Points on a hilly landscape, in no order, each with its height.
A ball rolls from a point to the lowest of its 2 nearest points, and stops where none of them is lower. Distance is the straight distance between rows; heights are no part of it.
J_520 h=351: [141  99 119 129 133  87 105 114 126 110 125 159 137 131 136 104 162 125
 112 148 164 126 130 159 144 115 135 158]
J_786 h=422: [153 117 149 115 159 143 141 104 105 121 108 136 123 120 136 134 122  96
 116 123 140 121 142 107 105 118 144 107]
J_610 h=234: [138 157 167 139 112 135 102 138 133 155 156 181 155  90 114 112 101 173
  96 117 124 202 129 127  49 185 157 100]
J_427 h=258: [106 102 103  80 143 143 176 121 122  86  91  84 146 178 170 146 124  97
 157 120 153  76 129 120 198 102  93 164]
J_479 h=325: [134 121 163 131 136 109 100 127 108 104 127 193 137  82 114 115 129 162
  73 120 180 195 143 147  63 169 154 153]
J_507 h=557: [142 158 120 131 118 150 167 142 176 156 159 110 135 111  99 137 122 158
 143  96  60 171 120 124 139 140 118  77]
J_512 h=87: [152 122  76 106 131  69 132 165 132  62 105 105 141 134 147 136 179 139
 133 126 116  68 131 161 212 105  88 164]
J_916 h=125: [141 165 102 104 110  86 133 154 132  89 123 156 153 151 107 127 173 195
 155 117  89 120 134 118 201 168 145 169]
J_960 h=83: [132 139 160 203 142 118  94 157 118 140 117 172 113  84 121 115 121 198
  74 108 142 157 101 136 109 207 187 168]
J_545 h=193: [136 129  75 107 154 115 161 154 140  71 108  54 142 141 155 152 141 106
 164 127 124  47 136 131 210 116  97 154]
J_45 h=362: [175 101 150 150 144 112  97 138 109 108 146 167 125  72 138 114 116 141
  77 114 169 146 141 154  80 152 166 119]
J_641 h=471: [104 123 152 104 124 130 104 103 159 123 149 198 168 114 135  79 114 188
 127 131 161 226 156 120  54 150 154 125]
J_917 h=474: [177 122 117 151 154  94 142 133 127 133 149 106 126 105 155 125 146 130
 110 139 138  79 135 149 155 109 134 106]
J_453 h=154: [141 137  86 173 126  72 148 158  89 130 118  94  98 118  95 158 159 151
 124 130 100  42  95 145 190 137 129 171]
J_302 h=549: [ 81 149 127  98 133 159 146 118 199  89 119  89 140 188 164 179 112  49
 184 124 115 134 132  98 131  77  98  83]
J_68 h=176: [110 131 155 127 133 173  90 109 148 144 123 167 143 127 132 113  97 108
 101 124  96 207 162 108  49 115 157  49]
J_828 h=115: [136 133 137 125 155 145 129 114 163 135 143 161 148 125 135 120  95 142
 133 113 112 161 164 112  76 113 164  49]
J_597 h=200: [119 143 126 101 155 132 143 125 183 102 142 123 144 179 164 153 129 128
 189  87 113 134 161 106 151 111 106  80]
J_436 h=402: [110 109 157 111 133 185 144 120 123 164  87 135 104 183 131 139 106 131
 145 125 108 130 132  89 122  97 107 110]
J_239 h=542: [148 144 128 161 122 139 130 125 138 174 125 133 122 128  87 124 137 147
 147 104  85 143  99 122 126 156 112  98]
J_188 h=167: [149 131 142 108 124  86 126 144 136 102 138 197 150 129 125 104 146 205
 133 120 136 147 149 117 140 133 165 148]
J_221 h=148: [163 143 142 176 111  77  98 173 111 118 110 173 112  90 118 112 143 203
  84 130 137 126  80 159 140 177 179 191]
J_251 h=469: [111 122 103  83 103 116 141  92 173  92 147 137 148 159 125 125 147 110
 165 119 127 180 135 124 161 118 135 130]
J_408 h=598: [ 95 156  69 113 109 152 153 138 167 129 152  79 122 126  90 146 144  88
 195 123 101 130 123 104 184 115  85 150]
J_855 h=339: [ 88 135 155 117 119 166  88  89  95 171 100 152 129 144 127 139  94  81
  95 154 138 166 151 114  48 130 106 105]
J_574 h=250: [140 147  81 104 142 136 152 160 160  85 127  79 136 128 138 147 159 143
 162  91 112  74 127 136 217 136 121 108]
J_755 h=277: [104 121 162 114 118 143  93 129 136 128 131 171 143  77 122 133  97 123
  80 117 160 219 155 154  35 184 138 112]
J_200 h=456: [ 90  91 159  91 109 165 126  85  99 129 127  93 139 170 156 130  88  53
 117 168 170  66 112 126  83  58 114 122]
J_50 h=119: [110 145 144 114 138 140 140 107 190 108 134 134 143 172 163 147 126 117
 177 120 104 203 149  89 116  87 121  75]
J_513 h=146: [141 123 144 199 139 122  82 158  77 145 122 123 104  72 126 109 125 113
  60 128 158 116 112 173  93 179 152 143]
J_659 h=399: [113  99 125 111 119 125  96  92 120 120 119 197 128 140 128 110 148 110
 112 140 169 167 129 150  92 131 128 139]
J_559 h=32: [111 110 115 180 101 123 109 130  71 169 144  91  78  75  89 136 131 105
 116 150 143 105  84 162  97 159 119 186]
J_592 h=450: [157 108 145 165 159 115 133 139  77 154 117 119 112 120 136 129 130 116
 101 130 129  67 133 131 118 126 152 102]
J_13 h=381: [ 98 144 139 133 111 165 126  98 103 198 129 116 114 141 120 141 112  90
 126 146 103 170 131 103 101 126 104 100]
J_624 h=345: [121 125 117 146 108 112 135 134  85 161 142  75 104 130 106 125 144 107
 133 141 132  51 120 138 153 108 111 144]
J_273 h=213: [153 144 141 160 125 106 105 140 112 136 133 136 117  78 123 112 129 162
 106 156 140 131 120 145 148 165 141 183]
J_458 h=219: [140 110 104 155 149 104 147 142  86 112  92 109 109 162 137 137 145 154
 130 120 125  46 114 122 196 116 131 147]
J_11 h=296: [137 141 159  97 101 167 127 140 161 150 120 174 145 146  99 123 124 151
 129 119  91 189 127  99 130 113 121 116]
J_961 h=308: [ 71 108  98  86 100 140 173  95 148  81 106  47 137 168 157 161 122  61
 174 138 156  71 118 126 163  87  80 174]
J_496 h=482: [ 70 128 156 108 113 173 129  90 101 142 135  67 131 164 149 157  67  53
 134 169 125 112 117 104 104  67  92  98]
J_627 h=432: [116  72 154 107 108 140 111  79  95 121 110 129 116 140 141 126  93  58
  98 159 176  98 108 165  76  86 108 143]
J_357 h=417: [128 148 145 132 113 147 123 113 161 166 141 111 137 126 136 106 116  96
 124 157 125 199 142 108 117 130 133 128]
J_366 h=572: [118 179 101 127 127 151 156 134 179 142 157  78 133 119  92 165 137 114
 163 104  76 135 121 106 160 120  92  82]
J_173 h=526: [161 129 106 151 134 111 146 127 147 122 144 127 108 110 110 122 136 174
 146 121  87 116 104 149 153 153 140 124]
J_419 h=238: [141 144 140 116 125 135 111 131 123 140 114 194 120 141 109 134 133 163
 146 119 123 150 140 117 130 137 135 148]
J_156 h=426: [156 113 165 169 191 162  73 173  82 141 105 189  93  81 148 106 111 156
  88 109 149 129 145 123  82 128 183  94]
J_672 h=285: [106 130 168 157 137 140  89 108  70 174  97 158 129 108 136 125 106  92
  84 126 161 145 151 130  57 153 136 120]
J_276 h=377: [128  89 129 157 103 121 115 159  68 173 117  89  95 129 111 101 132 100
  92 144 140  43  88 154 112 112 124 159]
J_305 h=451: [137 147 118 111 101 112 132 121 163 130 167 122 148  98 126 116 127 152
 136 138 128 190 142 121 127 160 135 147]
J_952 h=406: [106  87 127 123 101 137 110 119  94 161 122  93 121 121 122 115 123  55
 106 168 156  70 105 162  90 107  93 164]
J_301 h=164: [136 158 149 131 132 151 156 126 177 162 143 158 163 130 118 118  97 182
 112 112  72 211 154  90  68 128 143  52]
J_90 h=354: [ 97 115  83 118 122 138 177 107 125 123 145  41 116 134 115 149 113  77
 163 125 127  74 109 119 153  91  85 145]
J_764 h=434: [109 106 110 108  92 121 116  81 131 114 159 143 120 140 127 134 128  86
 139 140 145 171 121 147 105 120 112 133]
J_602 h=201: [136 181 162 106 111 134 136 147 178 139 175 155 183  89 114 103 111 210
 111 121 105 188 127 105  79 159 159  81]
J_732 h=630: [ 78 148  49 117 118 132 174 167 165 118 136  57 115 134 100 173 148  97
 185  98 116  65 146 120 197 128  72 159]
J_203 h=212: [108 118 165 185 152 130  60 161  91 156 110 163 125  92 149 126 120 129
  57 113 178 147 135 163  62 195 148 135]
J_462 h=489: [148  81 125 132 135 111 129 154  62 110  85  91 106 133 159  96 132 124
  67 169 170  72 106 152 154  98 125 180]
J_698 h=393: [130 133 123 105 123 145 158 108 127 116 133  85 116 134 128 155 115  83
 150 124 125 127 129 105 141  99 109 117]
J_361 h=386: [109 136 125 152 111 133 143 109 107 191 121 109 114 137  97 123 133 103
 131 143 117 118 126 132 122 128 117 160]
J_746 h=216: [123 146  90 113 115  89 144 119 119  94 136 129 146 151 114 128 175 146
 162 127 127 113 136 133 186 142 113 182]
J_400 h=515: [ 77 133 156  94 127 170 140  94 166 138 121  95 139 182 181 161  87  57
 157 146 114 133 143  97  86  49  95  79]
J_61 h=294: [120 111  97 135 116  77 137 120 108 125 130 116 128 139 121 110 165 119
 136 154 143  87 126 152 164 107 101 163]
J_651 h=270: [128 132 115 143 125 138 148 146 114 132  97 116 114 162 111 138 139 152
 161 109  97  84 103 123 206 157 133 162]
J_869 h=510: [ 81 125 109  88 140 155 135 100 152  88 102 149 143 195 140 135 141 100
 177 128 141 146 135 105 172  92 104 126]
J_645 h=425: [165 135 115 105 120 116 144 128 157 104 150  93 137  98 127 144 140 105
 150 144 137 138 139 127 155 135 125 142]
J_514 h=512: [175 134 136 158 140  99 122 144 149 130 148 160 122  94 124 110 129 207
 121 111 117 111 111 144 127 157 178  87]
J_16 h=497: [167 149 123 156 175 127 138 135 149 147 144 123 121 105 155 119 131 162
 120 112 112 107 146 135 128 132 170  61]
J_925 h=273: [139 150 173 132 106 144  96 158 117 162 120 186 117 106 104 113 135 164
  99 133 133 167 108 131 113 173 142 178]
J_596 h=437: [123 112 144  96 143 113 116  81 155 102 130 208 149 120 140  89 128 128
 121 134 160 181 160 125  82 110 161 119]
J_233 h=623: [124 143  81 125 100 118 136 147 145 142 162  85 107 104  72 148 143 100
 161 150 103  89 102 142 189 120  84 167]
J_370 h=313: [109 103 126 104 154 140 155 100  95 109  90 108 143 179 153 129 129  98
 148 137 162  66 134 110 132  82 102 142]
J_23 h=365: [135 103 153 110 153 162 140 138  77 129  91 133 118 197 131 131 138 140
 147 119 122  89 132  90 155 109 118 137]
J_463 h=189: [121 154 148  98 119 143 121  88 173 113 151 137 150 145 155 143 119 136
 137 148 105 252 124  96  98 120 110  91]
J_392 h=264: [149 143 110 121 143 127 144 151 144 121 127 104 136 164 128 135 143 136
 169  88 102 102 143 132 164 122 117  94]
J_770 h=392: [171  96 146 136 176 136 109 128 118 105 132 179 107 106 137 119 112 142
 106 108 142 123 148 117  95 118 170  92]
J_351 h=90: [123 133 124 178 110 122  96 140  94 166 152 111  94  73  94 136 121 102
  90 128 130 137 111 157  93 180 134 117]
J_443 h=199: [170 162  97 158 120  65 137 183 128  98 125 130 131 125 132 124 174 206
 140 116  71  79 122 139 200 164 167 155]
J_446 h=33: [130 132 134  97 142 130 152 126 202  84 159 152 157 145 149 108 111 178
 163 122 111 186 149 100 136 116 143  81]
J_797 h=461: [144  68 149 120 145 134 102 130  77 120  98 132 107 126 152 110 115  94
  65 140 194  92 113 149 105 100 134 168]
J_292 h=94: [146 115 105 203 114  78 126 141  88 158 122  94  85  88  95 130 146 134
 100 141 118  73  76 168 146 151 122 163]
J_169 h=102: [166 144 123  89 134 107 153 155 161  73 154 148 160 118 145 109 131 206
 151 112 108 146 149 117 171 143 158 118]

Call two points neighbours if one is among the 2 nearest of the other. Go from one point of each pair to the other, from neighbour to neighbour, staying as low as possible. Name the highest point that can't be avoided.
J_545 / J_960 | J_925
J_545 / J_50 | J_392
J_916 / J_545 | J_746

For each start below, name the point where the ball stops.
J_239 | J_828
J_770 | J_828
J_156 | J_828
